Points, in no order, along strands that fork, close into loops and pass close to each other.
In the rows, 128 means zero.
Points whose rows are less than 141 apart are linked; no others are. Some points are linked to none.
z_797: [126 127  86  82 163 166 115 133  87 117 106 120 127 141  98 142  59 143
  73 139 165  79 102 133 143 158 132 133  92 159 130 180 131 117 150 153
 132 195 128 177 130 171 126]
z_654: [150 104 107 128 147 188 140 151 141 121 130  93 149 107 124 144 126 198
  96 132 140 159  80 154 134  89 159 134 128 130  89 118 132 152 108 142
 126 145  91  97 104 121 106]
z_310: [ 72 154 181 140 210 129 108 158  73  77 132 137  98 119 142 120  99 101
 128 110  97  94 148 154  90 174 150 143 106  96 149 151 152  67 123 156
 189 204 127 172 159 172 164]
z_161: [109  76 112  94  67  93 119  85 103 131 161 121 157 156 130  94  91 103
 156 124  97 109 153  96 103 134 113  94 152 149 158 114  98 148 196  79
  94 135 120 170 109 156 151]
z_671: [131 145 146 178 140  98 126 113 184 152 134 126 118 146 131 115 166 156
 145 121 154 134 112 105 147  81 120 119 157 121 139 112  91 142 122 146
 137  50 135 111 123 101  80]
z_293: [135 153 160 131 133 101 115 108 115 141 106 163 154 115 139 119 138  89
 145 104 116 117 171 128 130 207 122 150 115 130 140 143  95  57 145 128
 118 113 184 143 183 130 167]
z_776: [114 151 139 115 107  89 109  84  95 154 124 174 150 152 143 108 108  81
 141 150  98  85 181  84 132 177  94 124 101 152 144 136 104  99 145  84
 101 161 171 178 127 143 166]
z_57: [160 216 106 124 160 131 149 147 131 108  79 124 118 133 100 203 126  98
 132 148 188 115  72  95 180 151 101 156 112 147 127 173 160 154  85 142
 142  57 172 129 129 133 106]
z_377: [ 90 105 147 127 147 114 108 129  95 104 154 109 139 134 132  86 108 141
 152 109  97 129 132 135  88 145 133 131 134 114 157 101 116 132 165 134
 147 153  93 156 145 170 151]
z_445: [171 120 103  87  78 136 135 111 113 143 105 168 133 148 112 137  99  72
 120 154 133  99 170 103 135 167  99 108 127 172 135 152 131 133 129 115
  80 140 153 131 114 109 122]
z_530: [ 97  87 160 136 108  89 107  89  96  99 145  88 170 117 134  71 104 119
 172 103 102 148 153 120  78 161 120 127 156 130 165  76 107 108 192 116
 136 115 107 141 164 166 174]
z_542: [132 168 143 124 181 150 111 145  96 140 112 148 146  75 135 135 152 146
 108  99 120 130 113 155 128 182 181 163 104 116 114 139 115  77 142 152
 133 155 146 133 182 154 145]
z_879: [160 197 158 109 170 135 156 148 120  96  61 112 117 133 127 174 130  83
 144 149 149  99 128 122 150 172  86 175  85 128 125 163 212 128  99 128
 185  98 171 152 150 152 123]
z_213: [162 184  74  86 171 212 139 137  90 110  62 104 137 153 124 172  73  78
  96 170 177  84 110 119 143 139  82 141  99 145  98 207 176 144 103 140
 140 158 143 130 117 139 114]
z_594: [107  86  95 163  79 109 118 110 176 180 172 111 127 139 115 114 149 192
 108 149 151 151  98  94 142  57 137  90 184 179 133 100  90 179 185 112
  85 102 106 115  76  83  90]
z_43: [ 96 105 121 112 158 146 121 134  72  90 149  99 144 135 132 100 102 147
 144 120  79 120 116 124  85 124 129 125 111 114 133  88 137 149 144 119
 141 197  72 159 124 176 138]
z_536: [141 126 117 134  90 112 142 127 167 148 132 152 102 185  93 169 115  81
 131 174 179 107 130  70 183  99 113  88 148 146 130 140 141 181  88 117
 116  75 124 124  87  96  88]
z_511: [ 50 125 177 131 147 117 149 165  66 101 183 138 109 104 166 106 149 113
 169 133  25 135 160 154  53 119 138 118 106  76 127  69 143 116  97  97
 134 195  93 142 101 131 166]
z_486: [133 116 127 108 127 136 140 137 110 116 161 151 116 155 112 158  96 154
  92 170 112 100 119 141 172  99 164 126 109 147 121 150 163 131 107 127
 133 200 122 160  84 152 124]
z_413: [127 127 127 152 102  61 110  98 167 132 131 136 108 144 109 113 117 150
 111  86 166 129  87 133 157 112 148 120 164 139 175 151  83 116 177 165
 128  74 151 132 152 129 113]
z_634: [143 113  99 137  53 111 126 121 187 166 132 133 109 159  98 133 126 101
 131 151 182 128 116  89 154  98 115  76 182 179 141 126 117 181 142 123
  93  52 122 103  90  78  82]
z_974: [117  93  74 147 107 108  98 110 158 145 130 102 148 130  90 139 111 194
  96 103 174 168  70 111 148 127 121 120 153 166 151 113  80 164 190 150
 105 103 114 143 151 138 113]
z_595: [122 130 153 125 152 169 123 161  93 136 129 126 150  46 158 104 178 125
 131 116  87 162 141 179  78 170 152 146 127  86 100  92 122  83 126 143
 124 155 110  95 181 126 167]
z_715: [116 142  65  95  78  97 100  90 108 124  93 135 136 142  92 134  51  73
  86 142 176  90 129  82 141 173  84 100 149 183 161 161  92 145 164 130
  66 131 122 147 128 139 118]
z_726: [ 85 119 173 127 184 138 128 168  78  73 153 114  99 109 134 110 104 135
 118 105 100 131 117 178  82 142 174 130 115  84 143 126 149 101 111 178
 177 199  93 142 147 177 148]
z_568: [126 106  73 121 120 132  98 116 126 147 148 125 147 150  92 146  92 168
 101 141 146 131  85  92 151 136 120 112 146 163 143 126  94 173 158 125
  99 134 102 148 106 137 118]
z_866: [145 125 179 133 140 149 144 145 105 132  99 148 123  99 159 119 153  69
 163 127  75 119 194 152  87 181 120 128  90  88 112 112 156  80  95 125
 145 136 156 110 178 116 181]
z_633: [122  67  95 145 109 164 125 141 199 138 119  69 138  88 131 109 161 214
  92 106 177 170  79 166 111  69 134 124 159 151 132 119  82 157 187 166
  96  98  98  98 143  69 104]
z_322: [137 180 113 124 183 138 116 168 135 127 107 125 121  72 106 187 142 210
  69  95 172 150  39 146 171 130 193 169 110 147 130 172 117 124 136 163
 135 118 149 120 150 141 115]
z_488: [187 156  87 108 142 204 148 138 100 120  91 104 159 159 115 170  82  87
 114 180 153 106 119 108 135 138  79 135 111 149  87 171 190 151  88 108
 121 143 132 107 100 123 108]
z_499: [134 162 167 167 179 108 154 129 168  93 122 118 107 142 133 187 141 170
 115 142 154 146 110 143 188  80 157 145 116 106  80 139 163 128  22 130
 167 106 121 122  95 112 112]
z_878: [161 164 109 140 124 129 145 163 182 120 117 109 122  83 110 169 158 185
  95 133 185 159  33 139 173 101 143 155 155 172 132 148 128 151 142 160
 122  58 144  95 113  93 107]
z_849: [108 172 150 142 199 109 122 125 108 110 140 141 133 136 111 141 128 153
 112 162 100 133 133 116 161 145 148 173  98 116 114 118 178 113  91 114
 167 190 113 163  98 167 128]
z_928: [114 152 176 144 181 146 147 143 114 145 109 151 107 107 181 157 175 109
 157 107  67 122 183 145 105 169 136 137  86  58  89 113 133  77  59 136
 153 154 153 134 162 113 161]
z_368: [ 99 174 181 158 186 111 134 149 149 137 125 151 123  70 149 115 216 159
 130  92 112 168 134 161 136 137 169 173 129  85 128 114 111  72 114 162
 133 107 147 106 179 117 145]
z_649: [110  57 107 117  39  88 128  80 135 134 154 106 152 143 139  89 102 121
 157  94 109 132 147 128 110  98 142  89 175 148 149 113  67 134 194  98
  77 117 128 134 128 124 144]
z_223: [ 98  96 173 148 139 145 155 157 127  92 145 123  80 109 177  98 158 124
 169 108  89 134 154 178  75  82 140 116 113  60 107  94 141 120  58 134
 158 137  98 103 107 104 124]
z_2: [122 144 100 143  93  64 101 102 156 147 130 167 115 123 102 135 123 146
  80  93 166 132 103 119 169 148 151 126 156 154 161 166  62  95 166 148
 101 102 158 133 140 111 113]
z_501: [124 173 178 139 191 118 150 145 128  99  82 121 119 135 141 180 131 100
 125 153 115 105 163 126 161 171 113 177  73 104 106 149 209  96  73 116
 186 140 148 170 142 148 141]
z_823: [103 104  96 184  95 109 106 115 195 170 166  90 120 157  99 129 128 189
 105 146 191 152  59  82 156  45 134  92 193 161 134 117 100 199 180 139
 119 100  93 119  84 111  90]
z_136: [100 191 142 138 218 135 131 138  83 104 100 121 138 149 112 150  89 129
  99 172 130  85 126 123 155 144 123 159  78 137 115 166 188 112 103 113
 185 199 118 185 108 185 130]
z_388: [134 130 153 122 161 169 153 174  99  72 122 109  94 105 161 142 121 106
 118 116 107 121 125 215  91 125 165 143  99  68  98 139 183 109  58 152
 186 170 112  97 133 138 130]
z_827: [104  78  84 154 118 126 113 110 173 140 129  73 152 108 123 108 144 211
 112  93 166 179  87 140 114  95 120 117 164 157 145  91  62 165 202 148
 104  94  97 122 150 108 120]
z_843: [ 86 119 173 167 145  94 126 122 158 150 167 154 113 118 169  80 201 165
 148 107  94 149 161 145 120  84 149 129 144  98 129 102  73  92 129 133
 123 113 130 115 135  89 137]
z_341: [129 120 119 136  98  80 116  83 128 124 121  92 183 105 117 100 122 128
 144  91 147 154 125 123 122 161 125 135 155 141 156 106  57 104 207 126
 106  70 142 123 183 140 149]
z_714: [146 101 126 100 131 162 148 138 107  95 120 119 127 158 105 126  80 111
 109 164 126  92 131 141 124 123 133 124 117 143 133 148 190 143 115 127
 153 175 119 160 102 163 117]
z_199: [177 109 144 108  93 165 141 126 113 149  87 152 128 121 157 105 132  47
 160 129  89 108 195 147  86 171  98 129  92 117 119 132 153  94 117 109
 126 133 172 106 162 110 167]
z_372: [ 86 127 164 143 162 125 142 139 111 132 142 112 140  90 143  85 185 168
 147 127  93 190 143 141  88 106 135 149 146  92 124  49 114 131 113 125
 140 130  82 108 121 123 129]
z_262: [102 155 155 143 165 112  94 119  79 151 140 150 166  99 142 106 144 128
 141 129  70 117 163 106 109 180 118 157 104 125 134 107 112  81 155  92
 130 192 135 166 141 156 172]
z_31: [125 106 136 130 139 161 136 138 112 125 134  99 150  67 142  90 173 159
 139 114 101 185 127 170  82 128 136 141 134 107 121  74 112 117 137 141
 122 127  95  90 160 121 136]
z_320: [ 63 115 177 145 149 140 138 168  81 106 155 128  98  77 175  88 157 112
 168 108  62 156 150 175  48 115 147 118 127  55 123  75 124 110  78 128
 132 170  86 105 117 115 150]
z_175: [136  89 151 114 123 138 152 144 117 102 139 135 108 165 130 118 113  98
 149 141  93 100 162 143 111 124 136 113 113 111 130 134 176 128 103 122
 157 152 114 153 112 144 126]
z_477: [167 155 118 111 132 131 126 130 125 124  92 130 148 117 110 134 124 121
 124 117 157 131  92 128 144 174 107 149 132 150 140 140 131 138 154 147
 123  82 160 128 155 144 115]
z_925: [128  63 156 137  89 119 146 135 168 127 144 138  85 151 154  71 137 129
 172 114 111 111 148 145 103  59 151  93 149 116 127 124 129 143 122 135
 133 118 114 115 105  96 100]
z_56: [109 130 163 119 125 137 114 128  77 127 135 159 160 116 169 107 121  87
 148 127  64  70 176 131  85 191 127 130 103 121 131 133 124  61 149  98
 124 202 143 172 156 144 196]
z_404: [ 85 182 153 170 188  78 109 101 131 162 162 171 145 136 126 125 188 173
 135 121  95 181 146  88 168 120 122 161 109 110 131  92 112 111 121 104
 141 138 127 126 123 129 139]
z_808: [ 83 124 178 163 140  72 127  96 163 151 172 136 115 157 144  86 194 141
 176 136 113 153 180  87 122  71 107 112 131  88 131  65 117 154 114 108
 156  70 115 125 112 119 117]
z_717: [178  97 108  90  98 176 143 168 146 125 114 112 132  79 130 122 147 135
 109 120 130 148 103 193 116 134 147 158 132 122 109 131 163 126 147 158
 120 125 135  83 149 107 136]
z_763: [ 90 174 183 142 199 111 127 142 110 123  92 153 104 137 145 148 129 101
 133 145  98  85 186 122 139 188 115 167  67 109 126 161 181  67 104 118
 177 185 163 181 149 155 160]
z_959: [170 162  63 118  87 148 129 134 138 140  99 130 132 145  97 170 104  91
 111 122 194 132  82  95 134 139  85  99 156 165 135 155  88 161 124 156
  87  67 142  90 135  95  89]
z_706: [148 139 130 127 131 144 152 133 146 120 141 154 105 156 111 190 111 146
  87 174 141 103 114 128 202  97 164 125 122 142  91 163 150 122  64 125
 129 152 141 136  74 110 114]
z_844: [150 162 166 137 170 124 158 132 150  64 108  94 105 156 137 184 120 120
 128 139 160 129 121 147 173  90 137 143 112  95  84 143 198 151  27 123
 182 101 116 138 107 144 114]
z_272: [167  83  68  75 108 196 108 128 104 132  91 102 163 115 111 118  78 113
 117 142 149 112 139 125  97 174  76 134 109 172 130 137 149 144 174 105
  87 167 117 125 133 141 145]
z_8: [177 113  97 113 127 205 139 159  92 115 115 100 131 118 158 114 126 111
 157 117 101 145 145 167  81 110 105 143 104  87  91 122 176 141 103 118
 134 150 120  56 125 119 127]
z_490: [129  86 129 120 100 136 127 123 124 148 165 156 149 124 138 108 148 150
 127 132  72 123 140 143 128 122 145 120 133 135 125 108 109 118 146 112
  97 163 118 134 117 130 129]
z_185: [146 100  65  98  10 111 128  82 136 158 113 119 145 130 108 133  89  81
 132 122 160 140 149  79 105 128  94  68 176 182 141 115  78 172 161  94
  46  81 134  83 113  83 109]
z_197: [115  87 137  99 113 152 151 155  87 106 169 155 105 138 158 112 116 104
 157 129  60  84 156 165  78 106 152  97 102 100 120 130 147 113 113 106
 127 194 123 161 113 140 151]
z_113: [140 133 139 134 125 115 142 115 151 129 126 142 110 178 101 163 120  91
 134 166 149 112 138  86 174 123 103 111 119 126 130 134 164 159  85 114
 157  98 130 153  98 140 105]
z_374: [ 82 181 165 170 185 102 137 126 127 146 151 140 133 110 138 121 185 182
 131 125  97 189 139 117 144 100 140 168 124  86 113  79 126 120  80 120
 152 144  93 121 110 124 122]
z_176: [104  90 133 141  54  59 116  82 178 172 169 164 111 154 146  85 155 139
 145 121 117 137 163 103 143  77 136  99 165 149 153 112  79 130 169  94
  94  90 143 128  97  76 122]
z_546: [138 154  76  82  87 147 127 110 101 126  86 160 126 157  97 146  65  50
  92 164 171  77 135  86 135 165  64  95 138 180 144 179 116 146 130 136
  61 136 130 135 110 117 104]
z_503: [ 80  91 177 135 119 107 131 127 127 128 176 162 111 130 182  84 173 127
 174 105  53 132 176 153  88 100 151 111 120  85 130 101 100  95 111 121
 118 142 124 136 123 101 174]
z_615: [101 144 106 186  90  76  88 105 185 166 176 134  91 175  75 150 116 155
  93 146 193 140  71  71 186  67 131  96 190 154 148 138 119 183 153 135
 133  94 116 130  84 123  99]
z_718: [129 125 126 122 153 146 120 138 129 144 142 138 135  94 128 123 147 175
  99  91 121 140 103 162 128 148 176 140 138 113 120 138  90  89 140 158
 125 140 128 123 163 131 134]
z_177: [ 65 134 178 133 181 112 113 146  83  85 161 152 104 161 157 118 101 105
 155 124  68  88 159 134  85 142 133 118 105  91 151 135 135  95 111 131
 181 197 119 181 132 162 167]
z_545: [ 99 104 114 174  78  82 116  86 187 181 179 125 120 158 131  95 170 149
 135 147 145 140 136  83 146  54 121  92 190 161 142 103  94 176 175  93
 100  78 123 114  74  78  96]
z_766: [170 190  84 111 115 149 137 144 137 127  80 136 116 140  86 192 104  96
 105 148 197 124  68  89 165 150  96 124 138 176 126 176 135 152 106 147
 107  60 143  94 120 105 100]
z_242: [122 111 152 140 114  81 120 117 156 121 139 146  90 171 110 111 117 144
 131 112 149 121 101 126 155  92 157 116 145 110 154 142 124 142 139 165
 158  99 128 146 128 153 110]
z_940: [131 134  91 105 177 154 107 140 100 117 117 121 137 117 103 150  91 180
  76 122 156 121  69 129 155 157 154 153  97 156 133 148 127 130 148 150
 136 184 115 164 136 163 123]
z_435: [137  74 133 108 108 166 121 158  78 102 129 112 129  93 158  84 110  73
 151 103  89 110 165 196  48 167 133 118 122 105 138 134 148  87 157 125
 138 186 129 109 172 129 176]
z_187: [173  87 106  93  84 179 109 130  88 115  98  97 158  91 150  88 102  80
 143  90 121 127 153 176  62 185 117 140 117 113 128 134 131  91 183 132
 113 145 143  93 198 132 181]
z_334: [202 104 104  99  85 171 137 122 107 143  93 136 143 104 147 108 116  74
 146 112 112 132 164 146  87 156  99 128 116 131 126 131 134 119 141 120
 104 128 162  80 156 114 145]
z_642: [167  95 100  91  79 163 151 120 106 146 131 144 144 155 123 121 109  79
 161 148  97 101 166 106 109 118  97 102 124 154 135 122 158 167 133  77
  88 139 132 119  96 120 117]
z_3: [145 174 133 168 130 106 141 144 189 134 120 141 101 119 104 177 162 177
  96 154 176 150  75 121 204 102 141 142 141 156 114 154 141 132  88 136
 131  73 150 112  96  85  97]
z_967: [168 122 147 129 110 121 146 104 140 149 114 120 140 146 120 119 155  85
 177 140 138 137 161  91 111 123  83  97 122 125 126  81 125 150 104 110
 138  50 150 101 148 117 111]
z_243: [161 113  99  89 134 203 129 174 111 111 132 101 130  73 140 137 130 139
  92 120 123 137 107 204 108 134 169 161 107 106  91 146 174 115 122 157
 141 184 120  90 147 142 134]
z_995: [119  69 163 130  97 130 147 139 130 122 151 132  93 126 170  69 162 118
 177 108  83 130 175 165  80  82 149 100 141  93 133 103 125 122 108 123
 130 122 116 108 129 101 132]
z_258: [162 139 120 104 125 163 133 129 101 153 110 163 144 131 132 147 118 103
 123 161 101  97 156 119 133 166 112 138 103 148 110 135 146 112 108 106
 107 171 150 147 123 122 132]
z_941: [144 152 150 157 130 100 144 130 187 118 129 152  87 154 124 189 131 164
  93 166 169 133 114 123 216  82 162 130 113 132  94 167 156 125  52 125
 141  99 143 121  77  89 108]
z_304: [159 145 136 142 127 137 154 155 187 107 113  84 139  97 125 138 165 173
 127 150 180 163  58 141 147  84 125 153 156 148 111 122 138 167 121 150
 135  44 121  74 111  88  99]
z_244: [123 136 125  95 137 110  97 119  97 100  77 109 149 127 111  99  77  97
 113 123 161  82 117 140 128 201 105 157 123 170 162 172 135  91 204 142
 126 150 139 176 164 174 151]
z_872: [113  83 142 117 129 164 138 176  68  90 144 135 107 131 175 107 100  58
 158 120  68  82 174 175  53 146 129 102  99  93 122 149 166  95 115 117
 151 203 129 138 136 133 166]
z_59: [135 166 159 139 163 126 149 160 163  99 123  97 121  94 130 130 171 178
 130 122 150 166  71 158 141  94 145 172 141 108 119 115 153 143 106 157
 161  77 115 102 134 121  97]
z_648: [144 144  76  75 157 187 126 136 100 112  72 109 138 150 107 151  65 100
  95 149 175  82 101 127 133 159  96 132 114 156 140 190 156 143 148 151
 131 150 129 153 125 165 109]
z_415: [ 73 162 196 147 180 125 124 169 116 127 139 145 115  59 156 107 194 132
 135  99  86 171 155 176  90 159 172 159 136  68 121  90 122  65 103 167
 141 153 118 107 183 126 175]
z_226: [135 138  83 128  84  89 104  91 132 126 103 106 160 123  94 133  96 113
 131  86 183 132  98 107 129 165  95 119 157 166 162 133  55 137 189 138
  94  61 139 126 170 142 126]
z_541: [118 126 167 122 166 131 145 155 112  92 132 117  98 112 137 117 129 136
 131 103 115 134 107 184 109 126 167 148 127  82 135 126 148 110  96 177
 180 142 110 124 144 145 128]
z_460: [147  95 127 106  79 133 142 119 118 155 154 160 133 142 148 112 147 113
 161 135  68 116 172 117 108 105 121 109 123 136 131 105 117 142 132  69
  92 138 142 131 102 105 134]
z_578: [118 160 174 152 163  86 125 120 146 152 120 173 121 115 143 127 175 125
 138  95 111 139 160 128 149 165 143 152 110 103 138 131  99  65 121 143
 131  99 176 131 184 122 152]
z_385: [145 174 100 136 135 123 121 163 160 133 112 139 106  90  90 179 140 203
  70  99 183 145  28 143 180 122 170 147 132 166 150 172 101 131 154 165
 116  84 152 113 133 116 109]
z_108: [103 151 101 177  78  46  85  82 189 173 166 163  85 176  86 137 132 124
 116 133 184 140 111  68 175  97 112  88 181 148 168 139 106 160 148 131
 128  60 146 131 104 109 103]
z_29: [ 89  82 136 133  55  58 112  76 147 142 185 141 149 148 151  78 135 139
 144 105  93 138 154 130 124  92 160 106 173 137 152 115  56 103 191  96
  90 114 139 135 116 106 157]
z_982: [203 130  73  97 118 215 145 146 107 129 111 103 151 138 132 147 102  91
 135 155 127 136 133 129 112 120  87 141 108 126  79 154 178 139  96 114
 123 152 134  73 101 122 119]
z_369: [122 136 109 130 102  84 109 106 130 160 156 189 114 144 115 138 113 133
  91 123 122 106 139 109 166 144 146 116 123 155 138 162  88 103 134 128
  93 152 159 157 113 116 130]
z_979: [115 169 115 136 192 128 112 116  98 110 115 126 136 176  99 138  83 130
  91 173 154  83 110  89 165 129 111 134 105 143 136 157 172 142 127 114
 167 183 114 186 102 185 113]
z_835: [139  92 115 133 103 151 146 128 143 143 158 106 139 169 120 119 144 123
 163 141 135 114 123  95 116  61 114  83 156 116 120  93 137 195 115 101
 126 102  90 116  98 138  89]
z_836: [121 135  99 100 114 102 103 102 107 123  84 123 152 138  95 113  66  89
 101 138 181  87 130 109 140 200  86 136 136 184 165 165 110 112 183 130
  92 139 142 169 142 156 136]
z_100: [ 74 142 175 172 172  82 125 108 183 134 173 143  90 170 155 131 173 165
 158 131 117 146 165  86 155  68 116 128 107  62 112  97 128 151  68 114
 164 106 112 142  87 125 127]
z_600: [163 105 131 119  86 113 139 102 137 134 117  96 147 128 105 100 133  94
 171 129 147 152 136 111 100 131  96 100 156 148 144  86 129 161 160 129
 132  56 140 109 149 134 106]
z_775: [105 132 157 169 144  81 131 116 202 134 156 127  90 172 125 149 165 139
 148 147 154 128 145  75 186  62 116 118 119  84 114 116 141 162  76 120
 168  72 111 139  90 125 112]
z_952: [178  89  86 100  37 140 139  90 132 156 109 118 160 120 129 105 118  92
 141 113 129 138 167 116  89 122  99  82 147 168 143 116  90 145 165  96
  67  89 143  80 133  91 129]
z_349: [ 85 122 158 129 148 131 141 140  73 106 163 124 130 116 143 106 133 129
 160 144  48 135 151 131  80 113 124 131 111  98 123  71 165 141 101  87
 152 185  75 151  97 156 132]
z_273: [124  82 115 130 132 169 128 159 177 124 127  82 132  69 134 120 154 226
  79 112 158 169  73 178 124  74 164 149 142 130 114 118 118 149 151 168
 119 139  92 102 133 103 116]
z_301: [142 120 146 141 143 132 167 123 156  93 118 110 110 178 125 175 120 104
 145 160 134 105 155 117 162  94 124 118 103  98  94 138 187 154  41 111
 174 110 116 140  91 133 117]
z_228: [153 159 124 120 147 164 112 142  95 164  97 158 156  90 133 140 139 123
 102 137 109 116 134 130 133 193 127 156 103 140 106 139 133  87 131 125
 111 170 151 137 155 142 134]
z_747: [133  92 148 140 101 103 128 116 172 130 147 151  87 185 141 121 120 124
 142 121 132 104 142 124 142  70 150  89 133 110 135 138 113 149 106 144
 142 111 133 134 106 119 103]
z_592: [137 163 134 118 185 136 135 161 130 103 113 105 128  92 110 156 141 178
 107 109 147 155  54 144 161 127 161 176 120 126 119 136 145 133 116 155
 151 114 119 118 140 148 109]
z_892: [ 90 165 175 156 189 135 149 140 127 136 129 149 106 102 177 157 176 155
 144 115  80 136 161 152 132 123 164 138  96  62  83 115 119  88  41 135
 148 155 136 130 127 113 143]
z_760: [122  92 118 111 110 104 104  89 105 106 108  82 179 103 120  85  92 121
 151 100 137 137 135 132  94 189 114 140 144 141 155 109  89 107 206 126
 112 110 131 140 185 163 166]
z_968: [104 103 142 140 125 119 115 134 144 147 164 138 136 101 148  94 162 179
 113  98 104 141 127 166 119 105 177 122 154 112 131 118  65  95 152 150
 108 153 117 117 145 117 138]
z_609: [185 116  49  72  91 194 133 157 151 107  94  88 134 129  93 174  81 114
  94 134 189 143  67 130 136 137  86 138 122 163 127 165 149 184 163 158
  95 104 126  86 130 113 123]
z_160: [106 142 106 160  55  32 100  61 180 172 163 166 113 155 114 111 141 115
 124 116 147 144 154  88 157 121 116  92 165 159 155 129  65 119 163 107
  96  65 163 124 114  91 125]
z_216: [146  91  77 130  24 113 129 110 170 161 125  94 133 134  96 122 119 100
 138 122 185 147 127  91 114  97  97  60 198 191 145 112  80 189 176 115
  66  56 122  85 110  80  89]
z_248: [114 130 105 126  93  93 108  81 102 149 146 150 162 157 121 111 104 110
 138 138 108 107 150  75 132 150 101 110 135 161 151 117  91 132 176  69
  91 128 139 158 113 148 138]
z_921: [116 152 155 140 138  75 112  97 134 158 114 181 121 154 134 136 131  91
 135 131 106 104 196  89 163 199 104 143  90 138 147 147 128  84 130 106
 123 138 182 173 144 137 163]
z_685: [117 167 141 110 190 184 135 160  59 123  99 127 134 108 156 137 109 102
 117 146 100  74 150 166 103 168 139 153  87 114  89 156 170  86 100 132
 163 214 138 156 142 149 145]
z_493: [151 128  45  99  82 133 108 113 143 125  85  90 136 124  93 163  74 106
 101  98 209 133  83  94 122 163  86 102 158 172 152 153  79 170 179 146
  79  74 125 116 160 133 109]
z_469: [130 154  92 129 152 124 110 122 111 130 135 135 135 167  77 159  86 145
  90 173 165 114  81  76 177 142 117 126 129 166 150 149 150 165 129 123
 133 139 114 161  94 157 102]
z_599: [152  65 116 106  86 140 133 114 119 124 125  95 144 131 124  83 118 117
 159 116 118 146 136 136  93 126 110 114 143 138 141  99 134 150 170 123
 127 110 116 114 144 135 126]
z_607: [ 88 184 152 156 196  85  94 116  99 157 146 176 147 110 133 125 162 162
 122 112  91 157 141 106 150 161 151 175 110 107 130 118 116  87 139 115
 141 181 139 143 154 151 159]
z_826: [178  57  99  94  77 172 144 152 144 124 124 102 129 118 122 109 116 133
 129 127 135 145 121 163 117 114 136 121 139 146 123 127 158 148 156 137
 107 125 121  85 126 112 113]
z_816: [102 190 167 150 193 119 153 141 115  95 129 118 129  96 133 149 145 161
 116 143 109 171 117 143 153 119 160 177 116  97  90  95 164 129  53 120
 162 165  85 135 104 149 118]
z_972: [180 184 141 118 159 137 151 138 139  93  87 101 129 132 121 174 138  82
 153 132 166 116  92 117 139 136  97 148 110 112 119 147 179 164  85 144
 177  59 153 123 149 144 104]
z_927: [137 150 130 139 169 149 140 130 124 142 132 146 137 139 138 157 145 155
 130 128 113 131 126 118 146 113 142 139 113 116  99 119 114 125  86 129
 142 122 124 127 106 127 103]
z_593: [144  84  84 110 123 167 127 146 130 131 150 109 147 134 114 144 106 195
 102 145 123 142  88 123 135 103 133 120 132 155 112 109 121 168 141 117
 107 162  90 130  99 130 117]
z_289: [157 113 112 112 144 205 137 170  84 114 134 106 112  97 164 129 124 121
 121 107  92 128 139 209  85 116 158 142 106  69  76 148 164 104  92 143
 147 190 118  83 131 127 135]
z_780: [117 124 152 149 112  84 124  81 168 171 152 138 127 167 132 114 182 113
 187 138 127 133 173  73 121  96  97  93 134 103 139  73 102 152 120 100
 139  50 142 122 131 119 117]

A tip is a point with one link. Name the tips that can be reached along the links from each point below, in the order of the rows.
z_633 => z_56
z_488 => z_177, z_940, z_775
z_490 => z_763, z_244, z_369
z_872 => z_952, z_892

A piece is two or more points that can be reached from each other along the links. Count, over all rows, the pieces, the separate loops (a circle has one, a figure eight two, a Y none), the forks (points with three links) and the tips (points with one).
pieces => 4
loops => 4
forks => 9
tips => 9

A fork is a point with three links, a tip a point with one. Leave the first point through the second and follow the links. Name the first fork or tip that comes.
z_959, z_493 => z_995
z_892, z_928 => z_941
z_372, z_31 => z_176
z_775, z_100 => z_289
z_530, z_760 => z_763
